Points on a hilly landscape, in no order, each with its height.
From any point a ball rolls to the lowest of the 4 points nearest to it. It stops when none of these is lower. Distance is the straight distance between rows; heights are no part of it.
duza (h 4.24): 26; -9; 33; 5; 26; 8; -15; -5
kep (h 5.67): -26; -12; -17; -4; -19; -29; -1; -27
pona (h 4.14): 2; -5; 9; 6; 16; 14; 29; 34
sefur (h 4.52): 18; -10; 27; -8; -35; -3; -43; -27
mal (h 2.79): 25; 32; 16; -31; 42; 21; -27; -2
Ropib (h 7.44): -6; 40; -55; 24; -16; 19; 22; 25
Buvav (h 2.09): 5; 21; 7; -26; 25; 54; 41; 55
Gigos (h 4.23): -10; -24; 15; -3; -10; -17; -3; -21
liguz (h 3.23): 24; 28; 29; -44; 47; 26; -5; 1
Zal (h 3.45): 21; -30; 49; 11; 11; 7; 4; -5
mebos (h 0.52): -9; 23; -51; 4; 17; -35; -1; -2
fif (h 6.90): -14; 16; -43; 28; -43; 19; 24; 8
Nokig (h 6.08): -3; 30; -36; 11; 2; 19; 22; 38
suvi (h 5.19): -33; -16; -2; -11; -27; -15; -27; -58
Lum (h 5.56): 6; -46; 46; 10; -10; 16; 28; 22
zino (h 4.20): 6; -32; 26; 14; 1; 12; 28; 29
suf (h 1.79): 4; 13; -14; 0; -22; -31; -48; -51
Rig (h 3.60): -55; -27; -20; 0; -54; 0; 8; -10
Deni (h 5.02): -27; 0; -36; 6; -22; -32; 8; -9
maf (h 4.18): -6; 3; -19; 0; -9; -30; -18; -38
masef (h 4.45): 3; 21; 8; -34; 51; 18; 21; 22
Tuvob (h 1.63): 6; 17; -19; -1; 4; -27; -33; -34
keveg (h 3.94): -51; -19; -18; 5; -63; 9; 18; -6
Vame (h 5.07): -9; 24; -20; -10; 28; 13; 22; 33
femu (h 6.36): -21; -34; 12; 8; -39; 9; 27; 11
gom (h 4.16): 10; 6; 23; -16; 45; 24; 16; 24
fis (h 1.84): 10; -30; 36; 6; -5; 0; -1; -17
dokiv (h 3.68): -34; -25; -8; 2; -33; -12; 12; -11
mepa (h 4.28): 1; 2; 9; -4; 36; 8; 18; 26
beg (h 4.50): 41; -11; 45; -3; -23; 6; -50; -6
Dasi (h 8.24): -19; 20; -54; 14; -10; -16; 13; 15
dega (h 7.30): -11; 19; -39; 14; -10; -4; 21; 25
Ker (h 4.29): -21; -7; -26; 7; -24; -19; 19; 3
lenim (h 4.53): -1; -13; 4; -5; -12; -23; -11; -35
gub (h 6.19): -13; -1; -11; 19; -37; 16; 32; 22
pumi (h 4.15): 11; 18; -6; -4; 30; -12; -17; -11
tefi (h 3.42): 1; 32; -17; -17; 45; -9; -9; -5
lam (h 3.02): 1; -22; 18; 11; 9; -1; 15; 8
res (h 3.15): 6; -25; 29; 0; -14; -3; -10; -29
kelo (h 2.46): -38; -15; -30; 7; -41; -20; 16; -11
zovik (h 3.34): 43; 19; 34; -23; 23; 26; -41; 4
detav (h 3.32): 2; -24; 21; 9; -9; -12; 9; -8
zudi (h 4.37): 22; -12; 41; -2; 32; 17; 7; 17
buteg (h 5.16): 14; 41; -29; -11; 32; -21; -39; -21
Tigok (h 3.88): 13; 5; 12; -4; 31; 2; -3; 4
lifu (h 6.09): -3; 24; -41; -2; 20; -34; -16; -22
ratag (h 5.28): -6; -25; 14; 15; -19; 18; 30; 25
Rud (h 3.26): 8; -2; 8; 5; 18; -16; -9; -16
div (h 3.28): 15; 8; -1; 0; 5; -18; -35; -25
pas (h 5.98): -8; 26; -34; -5; 29; -10; 10; 17
ziti (h 3.33): 28; 25; 7; -12; 24; 2; -41; -12
dem (h 4.57): 40; -20; 57; 3; -16; 18; -37; -5
didi (h 3.70): 40; 4; 41; -10; 13; 25; -42; 3
dugud (h 2.12): 2; -12; 4; 8; 12; -11; 10; 3
voz (h 2.29): -15; 3; -30; 3; 6; -24; 7; 0
zef (h 1.86): 16; 31; -1; -26; 48; 3; -9; -2
Moge (h 3.95): -12; -3; -2; -15; -41; -19; -51; -59
rup (h 4.76): -32; -27; 1; -5; -27; -19; -6; -37
Tofe (h 5.39): -14; -10; -13; 12; -15; -4; 23; 15
faz (h 6.14): 0; -7; -1; 23; -18; 29; 33; 35
pir (h 4.80): 0; 3; -13; 8; 7; 10; 28; 36
nimuv (h 5.21): 3; -22; 23; 19; -6; 31; 41; 43
lubuz (h 3.89): 26; 3; 18; 0; -7; -7; -42; -22
lonun (h 5.68): -1; 18; -18; 17; 0; 32; 28; 43

Where does a ball stop that starts at each point below?
sefur: fis
zovik: zef
Vame: dugud
Moge: Tuvob
lenim: fis
rup: kelo
Deni: mebos
zudi: fis
femu: kelo
Gigos: fis

Call two points neighbours if one is among the 4 nearest of the other. Go from one point of each pair to the other, from neighbour to neighbour, staying as low as possible. Name the highest point that can't be avoided.
mebos, zef: rup
dugud, Tuvob: div
mebos, kelo: Ker
zef, Tuvob: ziti

Two balls start at each pair of points below. Name the first point that both come to, or write never.
duza, gom: Rud
ziti, didi: mal
lubuz, suvi: Tuvob
